Points, in no order, along strands that fork and pass close to each other.
Two points are linked if the straight distance between their rows is under 10.3.
z_819: [ 1.30 -1.49  1.84 -0.41  1.45  0.86 -0.02  4.44 -0.72 -1.43  1.15  2.07
  3.98  1.39  0.68  1.05 -2.19  0.39  1.04  2.80 -0.06 -0.37  1.46  1.14
  1.61 -1.82 -1.54  0.66]
z_955: [ 3.87 -0.21 -2.25  1.27  3.57 -6.42  0.70  4.08 -1.14 -2.62  1.14 -0.52
  1.07 -1.02 -6.58  3.30 -1.80 -0.83  0.21 -0.99 -1.78 -3.01  0.66  1.04
  1.57  1.11 -0.97  1.63]
z_601: [ 1.93  1.19  2.42 -1.78 -3.16  0.59  1.54  0.78 -0.12  1.21 -1.39 -3.91
 -1.42  0.74  0.59  0.36  2.20 -0.87  1.03  1.31  4.81 -0.15  3.18 -1.30
 -1.99  0.69 -3.70  4.90]
z_64: [ 0.83  5.10 -1.72  4.06 -2.22 -2.10  0.24 -0.61 -0.41  2.26 -2.70 -1.67
 -4.66 -1.13 -2.77 -1.80  2.72 -2.02  2.22 -1.60  0.18 -0.61  4.14 -0.10
 -4.04 -0.06  1.38  3.56]
z_297: [-0.06 -0.78  0.43 -1.20  0.00  3.26 -3.64 -3.71 -2.38  1.87  2.22  0.37
 -0.89  1.48  1.90  3.60  0.64  0.65 -2.90  2.01 -1.34  3.56 -0.86  0.91
  1.25  3.91 -0.24 -0.67]
z_584: [ 5.06 -0.34 -2.21 -3.06  0.83  1.12 -2.52  3.86 -4.54 -1.28 -1.43 -1.49
 -0.32 -3.95 -5.07  0.16  0.39 -1.71  0.06 -1.21  1.62  1.06  0.86 -2.21
  3.91 -1.95  1.13  0.93]
z_5: [-0.42  0.18 -0.83 -1.42  1.37  3.66 -0.55  1.59 -6.41  3.89 -2.71  1.12
  6.63  0.85  0.51 -0.39 -0.42 -0.52  0.54 -0.54 -0.27  2.40 -4.78  0.17
 -0.63 -3.48  1.28 -0.24]
z_93: [ 1.34 -0.20  0.94  0.18  0.07  0.27 -0.60 -2.49  3.95 -3.60 -2.43 -3.63
 -4.93 -0.64 -1.79  1.97  2.71  0.01 -1.60 -0.96  1.84 -1.98 -1.47 -0.57
  3.16  0.04 -0.89 -0.25]
z_229: [ 0.40  2.38  1.65  1.69 -3.23 -1.76  0.76 -1.56 -0.09  2.35  3.62 -3.52
  0.72  5.25  3.05  3.76  1.63  0.78  0.32  2.93  0.47  2.71  2.10  1.37
 -4.83  5.31 -2.24  2.89]
z_409: [-0.33  3.36 -5.22  1.12 -1.88  0.06 -0.68 -0.71 -3.17  2.48 -2.23 -0.90
  1.02 -1.70 -3.68  1.92  2.69 -0.85  2.75 -1.48 -1.08 -0.41 -3.19  1.88
 -1.39 -2.31  3.58  1.35]
z_767: [-0.10 -1.07  2.60 -1.15  0.70 -0.94 -0.92 -3.84 -0.49 -1.55  3.95  4.12
  0.49 -1.05  4.89  1.68 -3.23  2.70 -0.16  2.96  0.38  2.01  2.54  0.85
  0.90  5.71 -3.09 -1.90]
z_956: [-1.35 -2.91 -2.45  1.40  3.37 -1.46 -1.39 -0.74  2.83 -2.65  2.17  1.50
 -2.53 -1.94 -2.36 -1.01  0.67  0.73 -2.43 -3.32 -5.13 -1.25 -0.76 -0.47
  1.74 -3.77  2.39 -4.80]
z_582: [-2.56 -0.46  3.23 -2.50 -1.60  4.04  0.38  0.69 -1.92  3.10 -0.67 -0.06
  3.86  1.51  3.65 -1.96 -0.76 -0.79  1.99  1.02  2.37  2.62  1.36 -0.34
 -2.26 -2.15 -1.74  2.16]
z_708: [ 0.54 -2.18  3.95  3.00  0.50 -0.61 -0.35  2.40  3.48 -3.71  1.48 -1.51
 -6.56  2.47 -0.24  0.35  1.77  0.81  0.88  1.00 -3.49 -5.48  5.35 -1.53
 -0.18 -4.13 -1.52  0.33]
z_573: [ 1.58 -2.02 -2.14  0.14  3.35 -1.11 -1.17  1.39 -0.05 -2.33  2.53  2.36
  1.35 -1.25 -3.16  0.12 -1.93  1.93 -1.75 -1.35 -2.92 -1.14  1.85  0.42
  4.01 -1.44  1.43 -4.30]
z_609: [-3.10 -1.51  3.71 -3.05  0.66  2.62  2.93  2.08  4.06 -1.05 -4.63  1.71
  0.30  0.04  4.82 -4.98 -1.07 -2.18 -1.30 -1.63  2.27 -2.18 -4.42 -2.26
  0.43  0.44 -2.55  1.59]
z_438: [-1.61 -1.23 -0.51  4.36 -2.02  2.33 -1.27 -1.22  0.84 -0.59  3.37  2.62
 -0.97  1.37 -2.33  2.72  2.68  2.99  1.73  2.29 -2.22 -2.27  0.76  3.43
 -0.92 -3.30  1.05 -1.79]
z_524: [ 1.03 -1.80  1.40  1.27  1.09 -4.60  1.01  0.27 -2.24  0.48  2.09  0.10
  2.91  2.51  1.17  4.59  0.83  2.24 -0.82  3.50 -1.57  1.41 -0.58  0.95
 -1.05  3.52 -3.65  0.43]
z_460: [ 2.85  0.60 -0.27  0.48  4.01 -4.34  0.76  6.63 -1.91  0.73 -0.01 -1.81
 -0.95  1.44 -1.56 -1.88 -2.78 -1.85  0.96 -1.26 -5.09 -2.65  5.30 -0.83
 -1.47 -3.56  0.99  3.25]
z_925: [ 2.21  0.96 -2.53  2.36 -0.66 -5.07  0.06 -0.62 -1.09 -1.42  0.44 -0.36
  1.24 -2.51 -6.02  5.29  2.32  0.85  0.42  1.72  2.94  0.32 -2.19  0.89
  0.34  3.11 -1.48  0.76]
z_72: [-1.34  1.04 -1.86 -1.22  0.72  2.34 -0.45 -4.68  2.04 -2.53 -2.15  2.21
  0.51 -5.17 -1.03 -0.22 -1.45 -0.38 -2.00 -1.09  3.31  2.58 -3.12  1.12
  4.01  2.34  0.95 -3.07]
z_126: [-4.48 -2.37  0.16 -1.04  1.08  5.05 -2.28  1.42 -3.05  1.45 -1.07  4.82
  1.22 -0.75  2.98 -1.26 -2.75  0.28 -0.56  1.85 -2.39  3.74 -3.16 -0.12
  2.65 -0.63  2.27 -2.29]
z_256: [-2.07  0.23  1.40 -1.45 -4.14  1.79  0.06  0.38  5.01  0.41 -1.06  0.10
 -3.68  2.41  2.77 -7.02  2.15  0.17 -1.79 -0.97  0.29  0.26  0.30 -1.72
 -0.79  1.73  1.21 -0.19]
z_114: [-2.42  2.99 -2.33  1.37  0.31 -2.51  0.19 -0.61  1.50  2.30 -2.03 -4.43
 -3.81  1.37  0.10  0.29  2.94 -0.33 -1.26 -3.33 -5.11 -0.84 -1.95  0.25
 -2.91 -2.78  2.98  1.58]
z_591: [-0.28 -2.53  1.30 -6.19  3.26  1.98 -1.48  1.84 -1.97  1.40 -1.39 -1.56
 -0.46 -0.73  1.29 -4.16 -2.81 -1.13 -3.80 -1.88 -0.02  4.82  0.12 -4.83
  1.96 -0.80  0.10 -1.63]
z_37: [ 0.14 -0.69  1.32  2.17  4.17 -0.03  0.62 -2.44  4.53 -3.20 -1.44 -2.45
 -3.88  0.90  0.78  4.12  1.07  1.74 -2.06 -0.04 -1.23 -3.39 -2.77  1.51
  2.99 -0.19 -1.50 -1.06]
z_6: [ 1.19  0.65  0.00  1.71 -3.57 -2.31 -0.91 -2.30 -0.94  1.74  6.83 -1.59
 -1.24  1.62  0.37  2.96  1.69  1.80 -0.22  1.60 -0.65  3.01  3.28  0.15
 -4.06  4.65 -0.74  0.22]
z_326: [-2.41 -0.60 -0.56 -0.19  3.46 -3.12  2.98 -4.10  3.54 -0.18  2.76  2.93
 -0.59 -0.73  1.91 -3.44 -2.31  1.27 -3.30 -2.62 -1.46  0.08 -0.43  0.92
 -1.63  0.64  2.60 -4.38]
z_571: [ 0.77  1.51 -4.69  0.35 -1.91  1.96 -1.39 -3.36 -1.45  1.64  0.52 -0.41
 -0.33 -2.54 -4.09  2.25  2.29 -0.43 -0.04 -1.22  1.35  1.44 -2.81  1.90
  0.29 -0.24  2.92 -1.27]
z_506: [ 3.16  1.74 -1.67  3.38 -0.02 -5.43  0.16  2.12 -1.55 -1.94  1.53  0.41
 -0.61 -2.77 -7.83  3.37  0.55 -0.77  1.73  0.72  1.91 -1.84  1.09 -0.17
  0.81  1.23 -1.63  1.10]
z_341: [-1.06  3.77  0.45  0.71 -2.68 -3.97  3.80  1.24  0.30  3.19 -3.53 -2.87
 -0.58  2.29  2.27 -4.94  0.76 -1.60  2.34 -0.15  1.35 -3.19  2.80 -0.86
 -4.43 -1.58  0.40  4.65]
z_783: [ 2.00 -1.53  3.00 -3.99 -1.95  1.99 -2.21  3.28 -1.17 -0.29  2.62 -0.98
 -0.79  0.83  2.46 -4.07 -2.48  1.84  2.01  0.58 -1.35  4.28  6.96 -3.96
 -0.95 -1.55  0.64 -1.09]
z_927: [-2.56  1.79 -0.40  2.63 -3.47  2.39  2.51 -2.33  2.69  2.38 -3.57 -0.47
  1.96  3.57  2.21 -1.49  1.64 -1.76  2.51  1.39  3.30 -3.11 -3.99  2.52
 -2.06  0.43  0.87  2.67]
z_911: [ 0.71 -0.79 -1.85  1.01  3.98 -1.75  1.15  0.63 -2.47 -1.89 -1.71  2.65
  6.22 -0.74 -1.52  4.49 -2.25 -0.01 -0.12  0.69  0.15 -0.79 -4.54  3.33
  2.95  1.34 -1.63 -1.52]
z_786: [ 0.68 -1.58  2.08 -1.03  1.16 -0.84  0.43  0.33  5.16 -4.01 -2.13 -2.36
 -5.23 -0.88 -1.20 -2.10  0.09 -0.19 -1.18 -0.72  2.93 -3.05  2.39 -1.95
  4.27  0.46 -0.65 -1.27]
z_274: [-4.05 -1.70  0.58 -2.56  3.89  4.18 -0.20  2.75 -3.30  2.20 -2.88  1.38
  3.95  0.47  1.77 -1.94 -0.73 -1.00 -0.49 -0.46 -1.87  2.51 -4.86 -1.34
  0.33 -3.58  1.04 -1.47]
z_616: [ 0.59  0.47  3.04 -2.82 -3.47  3.44 -0.43  0.44 -2.60  3.37  1.12 -2.97
  2.72  1.67  2.86 -0.23  1.28 -0.88  1.66  1.48  3.01  3.94  2.16 -1.65
 -3.35  0.61 -3.58  3.69]
z_429: [-2.13  1.51 -2.23  2.60 -4.77  4.02  1.77 -3.21  4.97  0.78 -2.59  0.45
 -0.49 -0.08  0.26 -1.46  3.32 -1.35  2.48 -0.44  3.81 -3.17 -5.47  1.76
 -0.46  1.87  2.06  0.14]
z_292: [-1.19  1.21  0.87  1.60 -0.26 -5.74  5.34  1.82  3.37  0.02 -1.67 -1.19
 -0.51  3.49  2.72 -4.85 -1.84  0.17  1.33  0.12 -0.50 -5.64  2.35 -0.90
 -2.59 -0.77  0.28  1.23]
z_836: [-1.31 -0.47 -1.99 -1.21 -1.60  2.27 -3.48  2.00  0.41  0.08 -2.30 -1.07
 -4.29 -1.93 -2.06 -1.85  3.02 -0.89 -1.40 -2.76 -3.29  1.71 -1.21 -1.95
  1.55 -4.01  3.46 -0.68]
z_25: [ 2.05  1.98 -5.02  1.05 -3.40 -1.02 -0.02  0.39 -3.81  2.23  2.52  3.99
  3.08 -3.16 -2.50 -4.30 -2.18 -0.52  3.71 -0.91  0.72  0.73  2.58  0.49
 -2.70 -1.59  3.88 -1.49]
z_239: [ 0.02  4.56 -1.08  0.49 -1.98 -2.69  2.17  0.85 -0.52  1.92 -4.98 -2.65
 -1.18 -0.04 -1.57 -2.42  1.51 -2.54  2.24 -0.79  2.05 -2.35  0.47 -0.05
 -2.72 -1.61  1.47  4.45]
z_862: [-1.07  0.83  0.31  1.02  2.08 -5.45  3.12  3.89  1.61  1.18 -0.81 -0.38
 -1.77  1.82  1.28 -4.69 -1.43 -0.05 -0.11 -2.08 -4.88 -3.29  3.25 -0.38
 -2.70 -3.75  2.39  1.41]
z_359: [-0.96  0.68  0.20 -2.53  4.58 -2.99  1.34  0.46 -1.69  0.70 -2.72 -1.59
  2.65  1.71  3.36  0.08 -1.87  0.26 -2.45 -1.88 -3.05  0.39 -2.80 -0.12
 -1.12 -1.26 -0.51 -0.42]
z_319: [ 1.30 -3.14  3.37 -2.03  2.88  3.54 -0.46  5.37 -3.80 -0.28  3.23  3.48
  6.68  0.43  3.43  0.84 -4.29  0.70  2.86  2.47 -1.63  1.88  1.70 -0.94
  0.84 -0.47 -4.00  0.73]
z_74: [ 0.81  4.02 -2.53  0.43  2.89 -4.86  0.94  0.83 -1.39  1.28 -3.05 -4.71
 -1.75 -0.36 -2.28  2.31  1.56 -0.22  0.01 -3.40 -4.09 -0.64 -1.15  0.55
 -2.14 -2.79  0.90  2.38]
z_282: [-1.65  1.05  2.02 -1.68  0.30  2.02 -2.79 -4.21 -1.12  3.70  0.49  0.12
  1.47  2.29  5.19  3.75 -0.51 -0.88 -1.98  0.56 -0.70  2.21 -2.74  1.71
 -0.52  4.32 -0.87  0.14]
z_559: [ 3.55  0.53 -2.65 -2.57 -2.09 -0.35 -1.47 -1.39 -6.13  1.62  1.98  0.11
  1.85 -1.05 -1.09 -1.41 -0.25  0.63 -1.31  0.16  1.31  3.95 -0.01 -1.86
  0.53  3.00  1.18 -0.78]
z_265: [-4.58  0.03 -1.10 -0.22  0.41  2.52 -1.01 -2.09  5.08  1.08  0.38 -0.32
 -3.55  2.13  2.65 -0.85  2.73 -1.04 -3.79 -3.12 -4.83  2.20 -4.99 -0.01
 -0.91  0.88  3.14 -1.19]
z_789: [ 4.20 -1.93 -0.85  2.37 -2.81 -4.61  0.05  2.57 -3.87 -1.98  5.73  0.68
  4.20 -1.06 -2.32  0.33 -2.12  1.60  4.06  3.13  0.76  2.87  2.82 -1.16
 -0.12  2.71 -1.80  0.17]
z_145: [ 1.51 -2.67  2.46 -0.33  0.09  0.90 -2.16 -0.54 -4.34  0.74  3.47  1.16
  1.63  1.79  2.34  5.65  1.23  1.83 -0.03  4.83 -1.73  4.49 -1.50  0.53
  0.80  3.89 -4.32  1.09]
z_756: [-3.17 -1.82  2.32  3.14  0.51  2.31  0.61 -5.54  5.27 -0.07  4.32  4.67
 -2.35  1.13  3.77  2.02 -0.91  1.27 -1.04  1.64 -1.93 -2.08 -1.45  2.86
 -1.01  2.77  0.25 -2.83]
z_759: [ 1.63  1.23  0.96  0.25 -2.12 -1.45 -2.01  1.37 -0.60  0.88 -0.87 -2.03
 -4.96 -0.69 -1.73 -2.61  1.62 -1.13  1.25 -0.67 -0.69  0.28  5.99 -2.00
 -1.87 -1.63  0.55  1.79]
z_332: [-0.45  0.53 -3.21  0.21 -0.83  1.95 -0.62  1.56 -5.17  3.45 -1.95 -0.44
  4.63  0.85 -1.78  1.38  2.15 -0.66  2.45  0.33 -2.00  0.57 -3.54  1.61
 -1.10 -3.82  2.61  1.03]
z_574: [-1.19 -0.67 -2.50 -1.67 -1.22 -1.10 -0.29  2.27 -0.26  0.85 -1.64  1.25
  0.13 -0.91 -1.10 -4.73 -0.43 -0.43 -0.98 -2.08 -1.89  0.66  0.41 -1.23
  1.34 -3.04  4.06 -1.14]
z_43: [-3.29  0.97  2.47 -0.58  2.63 -1.43 -0.05 -5.44  1.99  1.16 -1.71 -2.25
 -1.38  2.58  5.89  2.82 -1.74 -1.46 -2.92 -1.27 -1.17  0.37 -4.27  1.99
 -0.78  5.33 -1.77  0.03]
z_528: [ 0.75 -0.86  1.77 -0.01  1.65 -0.42  2.66  4.29 -0.10 -0.44 -0.66 -0.45
  1.87  1.98 -0.85  2.22 -0.47 -0.53  1.79  1.89  0.61 -3.79  1.74  0.62
  0.41 -3.21 -2.33  2.64]
z_420: [-2.56  0.12  0.98 -2.67 -2.24  3.33  2.09  3.22  5.06 -0.09 -4.81  1.90
 -1.81  1.19  2.53 -7.34  2.45 -1.03 -0.57 -0.29  2.09 -2.02 -2.89 -2.40
 -1.38  0.70  0.13  0.89]
z_702: [ 1.00 -1.04  1.49  1.93 -0.58 -1.25 -1.20  1.79  0.90 -1.11  1.10 -1.18
 -4.90  0.89 -1.37  0.96  2.82  1.05  0.68 -0.09 -3.02 -1.89  4.85 -0.49
 -0.73 -2.89 -0.46  0.03]
z_334: [-0.30  2.20 -1.20  3.45 -2.39 -1.26  1.84 -4.49  3.66  0.41  1.79 -0.52
 -2.68 -0.49 -2.59  1.62  2.08  0.01  0.86 -0.55  3.43 -3.72  0.18  2.31
 -2.30  1.27  0.59 -0.30]
z_232: [-0.08  0.13 -2.51  5.24 -1.24  0.56 -0.17 -0.93  0.36 -0.95  2.22  3.73
 -0.46 -3.43 -6.12  2.63  1.96 -0.11  2.51  0.26 -0.29 -3.72  0.99  2.41
 -1.93 -3.95  1.43 -2.03]
z_978: [-2.82  0.83  1.18 -0.27 -1.99  1.67  1.94 -1.14 -0.11  1.89 -3.24  0.55
  4.21  2.89  2.76 -2.40  0.05 -0.64  1.26  0.96  3.10 -0.82 -1.88  1.78
 -1.12 -0.55 -0.52  1.67]
z_999: [ 0.89 -1.60  1.61  0.20  1.81  0.59  0.96  6.08 -1.65  0.74  1.59 -2.40
  0.60  0.87 -1.18  4.36  2.22  0.96  1.04  2.05 -0.18 -2.36  3.21 -1.37
 -2.01 -4.30 -3.13  5.01]
z_205: [-2.07 -1.88  2.15  0.52  0.14  1.11 -1.53 -4.29  1.70 -1.28  3.99  5.17
 -1.14 -1.41  3.86  0.15 -2.85  2.06 -1.21  1.11 -1.39  0.74  1.36  1.98
  0.91  3.07 -0.18 -2.82]
z_648: [-2.84 -1.96  4.11 -2.57  4.28  2.33  1.43  1.82  1.72 -1.18 -4.93  1.72
  1.57 -1.49  3.68 -0.41 -3.27 -2.91 -0.75 -1.15  1.87 -1.88 -4.71 -1.57
  2.18 -0.89 -3.01  1.21]
z_166: [-0.82 -2.00 -1.64 -0.84 -0.33  5.42 -4.82 -1.11 -0.54  0.58  0.28 -1.09
 -3.50 -0.93 -2.19  0.76  2.14  0.58 -2.37 -1.16 -2.52  3.57 -2.46 -0.96
  3.85 -1.88  3.42 -3.00]
z_954: [-2.95 -0.50  1.10 -0.15  2.47  1.37  3.52  3.21  2.11  0.34 -4.00 -2.77
  3.46  0.40  0.74  0.76  1.24 -2.06  0.50 -2.77  1.21 -4.42 -3.38 -2.19
 -0.76 -5.41 -2.25  5.46]
z_972: [ 0.21  2.93 -1.70  5.32 -1.67 -1.00  0.01 -3.73  0.66 -0.80  1.83  1.02
 -3.91 -2.51 -6.71  3.10  2.85 -1.22  2.01 -1.04  1.40 -3.63  0.71  2.34
 -3.20 -1.12 -0.48 -0.80]
z_692: [ 1.49  0.06 -0.33 -0.26  2.06  0.98  0.08 -0.29 -0.85 -2.90 -3.34 -0.28
  3.62 -1.24 -1.53  5.10  0.38 -0.49  0.37  1.43  4.16 -0.06 -4.25  1.92
  4.17  1.20 -3.45  0.27]
z_744: [-2.32 -0.12 -0.05  1.79 -0.09  0.59 -1.80 -1.45  3.82  1.16  0.73 -3.14
 -5.37  2.58  0.32  1.48  4.50  0.44 -2.76 -1.90 -5.72 -1.24 -1.67  0.14
 -1.46 -2.50  2.98  0.16]
z_344: [ 1.15  2.02 -2.59  0.02  0.37 -1.76  0.14 -2.67 -0.51 -1.69 -3.19 -2.18
  1.14 -0.98 -2.57  5.26  2.36  0.16 -0.76 -0.16  3.72  1.03 -5.09  1.94
  1.56  3.13 -3.31  0.86]
z_258: [-0.68 -1.81  0.43 -2.73  2.66  2.12 -2.52 -1.26 -0.88 -2.29 -1.84  2.27
  0.62 -3.29  0.50  1.75 -3.81 -0.16 -2.50  1.23  0.53  2.64 -2.20  0.69
  6.10  2.21 -0.56 -2.92]
z_662: [ 1.90  1.84  0.02  0.43 -4.57 -2.75 -0.66  0.45 -0.08 -0.21  1.98 -0.38
 -1.72 -1.32 -0.06 -4.59 -1.45  0.90  2.62 -0.89  1.03 -0.11  7.90 -1.87
 -2.43  0.91  0.93  0.06]
z_737: [ 0.56 -0.91  1.88 -0.40  2.66  0.53  4.05  3.22  2.10 -1.15 -3.13 -2.35
  2.83  0.80 -0.91  0.08 -1.02 -2.04  1.61 -0.35  4.06 -5.29  0.06 -1.34
  0.63 -3.57 -2.95  4.04]
z_998: [ 0.05  1.28  3.63  0.88 -2.98  0.23  1.40 -3.01 -0.11  0.16  0.67 -1.24
  1.08  3.24  5.11  2.16 -0.46  0.78  1.22  3.60  3.31  0.45  1.25  1.61
 -2.78  6.76 -4.49  2.06]
z_841: [ 1.03 -1.30  0.35  0.10 -1.69  5.17 -3.67 -1.04  1.55 -1.85 -2.64 -2.03
 -3.77 -1.43 -3.59  3.55  4.58 -0.31 -0.41  0.93  2.49 -0.03 -0.51  1.06
  3.45 -2.75 -0.50  0.20]
z_76: [ 3.00 -2.63 -1.02  1.86  0.09 -5.25  0.97  1.46 -4.48 -0.44  4.35  1.68
  4.30  0.60 -1.78  2.49 -0.59  1.83  0.55  3.34 -0.90  2.73 -0.02 -0.32
 -0.23  2.52 -1.55 -0.45]
z_118: [ 1.26  0.42  3.00 -0.60 -0.98 -0.35  1.24 -0.86  0.31 -2.68  1.22  1.32
  1.79  0.26  3.85 -0.96 -3.05  1.77  0.42  3.75  3.13  1.18  3.95  0.88
  0.51  4.62 -3.50  0.28]
z_485: [ 4.39 -0.94  1.81 -2.45 -2.55  2.77 -1.64  3.11 -4.39 -1.57  4.18  0.43
  2.07 -0.14  1.48 -2.54 -2.45  2.51  2.11  2.42 -0.47  4.92  4.64 -3.37
 -0.36  1.74  0.70 -1.99]
z_502: [-1.44  1.36 -2.45 -0.69  3.10 -3.66  2.28 -1.89  0.21  1.39  0.36 -0.13
  1.96  1.19  2.53 -1.19 -2.12  1.65 -2.27 -3.13 -4.08  0.83 -1.14  0.48
 -1.82  0.22  2.49 -2.21]
z_924: [-2.97 -1.84 -0.66 -2.64  1.52  2.62 -2.59 -2.22 -3.36  1.14 -0.62  3.93
  1.00 -2.94  3.12 -1.09 -4.93  0.00 -2.50  0.54 -0.55  3.99 -2.76  0.06
  3.71  2.25  1.43 -3.87]
z_512: [-1.16  0.06 -3.11  0.09 -1.60  0.37  0.66  1.06 -1.98  1.77  1.11  4.08
  3.29 -0.88  0.26 -5.50 -2.15  0.62  0.98 -0.54 -0.51  1.26  1.15  0.36
 -0.76 -2.18  4.57 -2.07]
z_300: [ 1.01 -1.12 -2.27  2.01  4.72 -1.26  0.32  0.31  1.11 -4.02  0.85  1.57
  1.89 -1.70 -3.43  4.73 -1.59  1.31 -0.67 -0.88 -1.32 -2.59 -1.58  3.34
  4.17 -0.82 -0.05 -3.49]
z_250: [-0.74 -0.36  1.28 -3.80  5.42 -1.04  0.51  1.99  0.32 -1.46 -3.42 -0.86
  3.81 -0.69  1.18 -1.60 -3.94 -2.28 -1.80 -3.71 -0.09  0.17 -2.74 -0.56
  3.57 -1.58 -1.55 -0.55]
z_792: [-0.85  2.38 -1.71  2.96 -3.09  0.82  2.05 -6.39  6.47  0.93 -0.66 -1.19
 -2.55 -0.53 -1.00  0.01  2.26 -1.94  0.92 -2.24  5.04 -3.87 -3.36  1.75
 -0.97  2.53  1.46 -0.08]
z_716: [ 4.98 -0.84  0.08 -0.14 -4.70  0.77 -1.43  3.17 -4.00 -1.99  4.60  1.72
  4.96 -1.43 -1.42 -1.90 -2.78  1.70  4.68  3.11  0.58  4.02  4.22 -1.15
 -0.65  1.55  0.52 -1.51]
z_893: [ 2.19  1.17  0.68 -0.80 -3.63 -0.02  1.29  0.25  1.37 -2.41  0.84  1.07
  1.50 -0.48  0.97 -4.35 -3.53  0.71  2.72  1.63  5.30 -0.27  5.80 -0.20
  0.18  2.48 -1.01 -0.23]
z_991: [-4.12  0.19  0.39 -2.44 -1.78  2.36 -0.96 -0.64  3.06  1.69 -0.67 -0.04
 -3.25  2.21  2.59 -4.05  1.59 -0.60 -3.74 -1.65 -1.87  3.49 -0.98 -1.67
 -0.42  1.64  2.51 -0.96]
z_566: [ 1.15  0.08 -1.82  1.62 -2.34  3.80 -5.44 -2.93  0.18  0.31  1.42 -1.31
 -3.34 -2.19 -4.63  3.02  4.73 -0.91 -1.05 -1.31  0.50  0.18 -0.65 -0.61
  1.64 -0.60  1.75 -1.63]
z_808: [-0.21 -1.80  2.03 -4.68 -0.04  2.54 -1.74  2.49 -0.83  1.15  0.05 -1.82
 -1.88 -0.17  1.28 -3.47 -0.58 -0.79 -2.08 -0.08  0.70  3.40  3.29 -4.48
  1.08 -2.75  0.07  0.68]
z_107: [ 4.58 -0.19 -1.75 -4.20 -2.22  1.45 -2.70  3.46 -6.55  0.38 -0.05 -0.61
  0.27 -1.89 -2.48 -1.92  0.23 -0.98 -0.13  1.36  3.23  4.12  1.50 -4.01
  2.14 -0.72  0.85 -0.12]
z_762: [-1.61  0.52  1.17  0.79  3.65 -1.73  1.58 -6.08  4.86 -1.41 -0.65 -1.46
 -3.03  1.00  3.90  2.18 -0.83  0.80 -2.73 -1.41 -0.90 -1.45 -3.66  0.87
  1.71  3.54 -0.46 -0.96]
z_398: [-3.04 -2.26 -0.02  4.36  1.37  2.86 -0.33 -3.73  3.10 -0.91  1.99  4.07
 -1.44  0.70  0.21  2.75  1.87  2.13  0.00  1.55 -2.80 -1.85 -2.76  3.88
  0.14 -1.55  1.96 -2.99]
z_919: [-1.94 -2.01  1.27  0.36  2.55 -1.14  0.78 -2.53  3.30 -1.91  3.41  5.94
 -0.89 -2.20  2.97 -2.93 -4.17  2.10 -2.80 -0.63 -0.61  0.19  1.76  0.19
  0.82  1.34  0.89 -4.65]
z_120: [ 1.48  0.49  2.08 -1.95 -0.86  0.30  2.68  0.81  1.50 -0.81 -4.51 -4.57
 -0.12  0.76 -1.14 -0.17  1.50 -1.74  1.67  0.61  7.40 -3.42  0.28 -1.31
  0.08 -0.39 -3.32  4.10]
z_557: [ 2.95  0.23 -1.69 -0.79 -2.95 -1.49 -0.63 -2.76 -3.08  1.45  5.70  0.10
 -0.28 -1.00  0.14 -0.37  0.37  1.44 -0.77 -0.28  0.66  3.96  3.03 -0.57
 -2.91  4.13  0.67 -1.69]
z_309: [ 3.42  1.19 -1.82  1.22  3.70 -5.70  0.54  5.01 -0.67 -1.48 -0.14 -0.59
 -1.63 -0.49 -4.68  0.17 -2.46 -1.15  0.35 -2.43 -4.09 -4.67  3.60  0.41
  0.61 -2.14  0.93  0.50]

A fork is a point with three links, a tip a point with one. Leave the first point through the second and follow the links. Name the first fork or tip that comes.
z_582 / z_978 => z_205
z_72 / z_258 => z_566
z_502 / z_359 => z_74
z_789 / z_76 => z_93
z_566 / z_571 => z_72
z_692 / z_344 => z_759
z_297 / z_145 => z_591
z_205 / z_756 => z_737
z_309 / z_955 => z_956
z_584 / z_107 => z_118

A fork is a point with three links. Follow the links from the first point to the second and name the forks in between, in order.
z_559 / z_344 => z_118 > z_759
z_6 / z_334 => z_118 > z_205
z_708 / z_114 => z_759 > z_118 > z_205
z_792 / z_502 => z_205
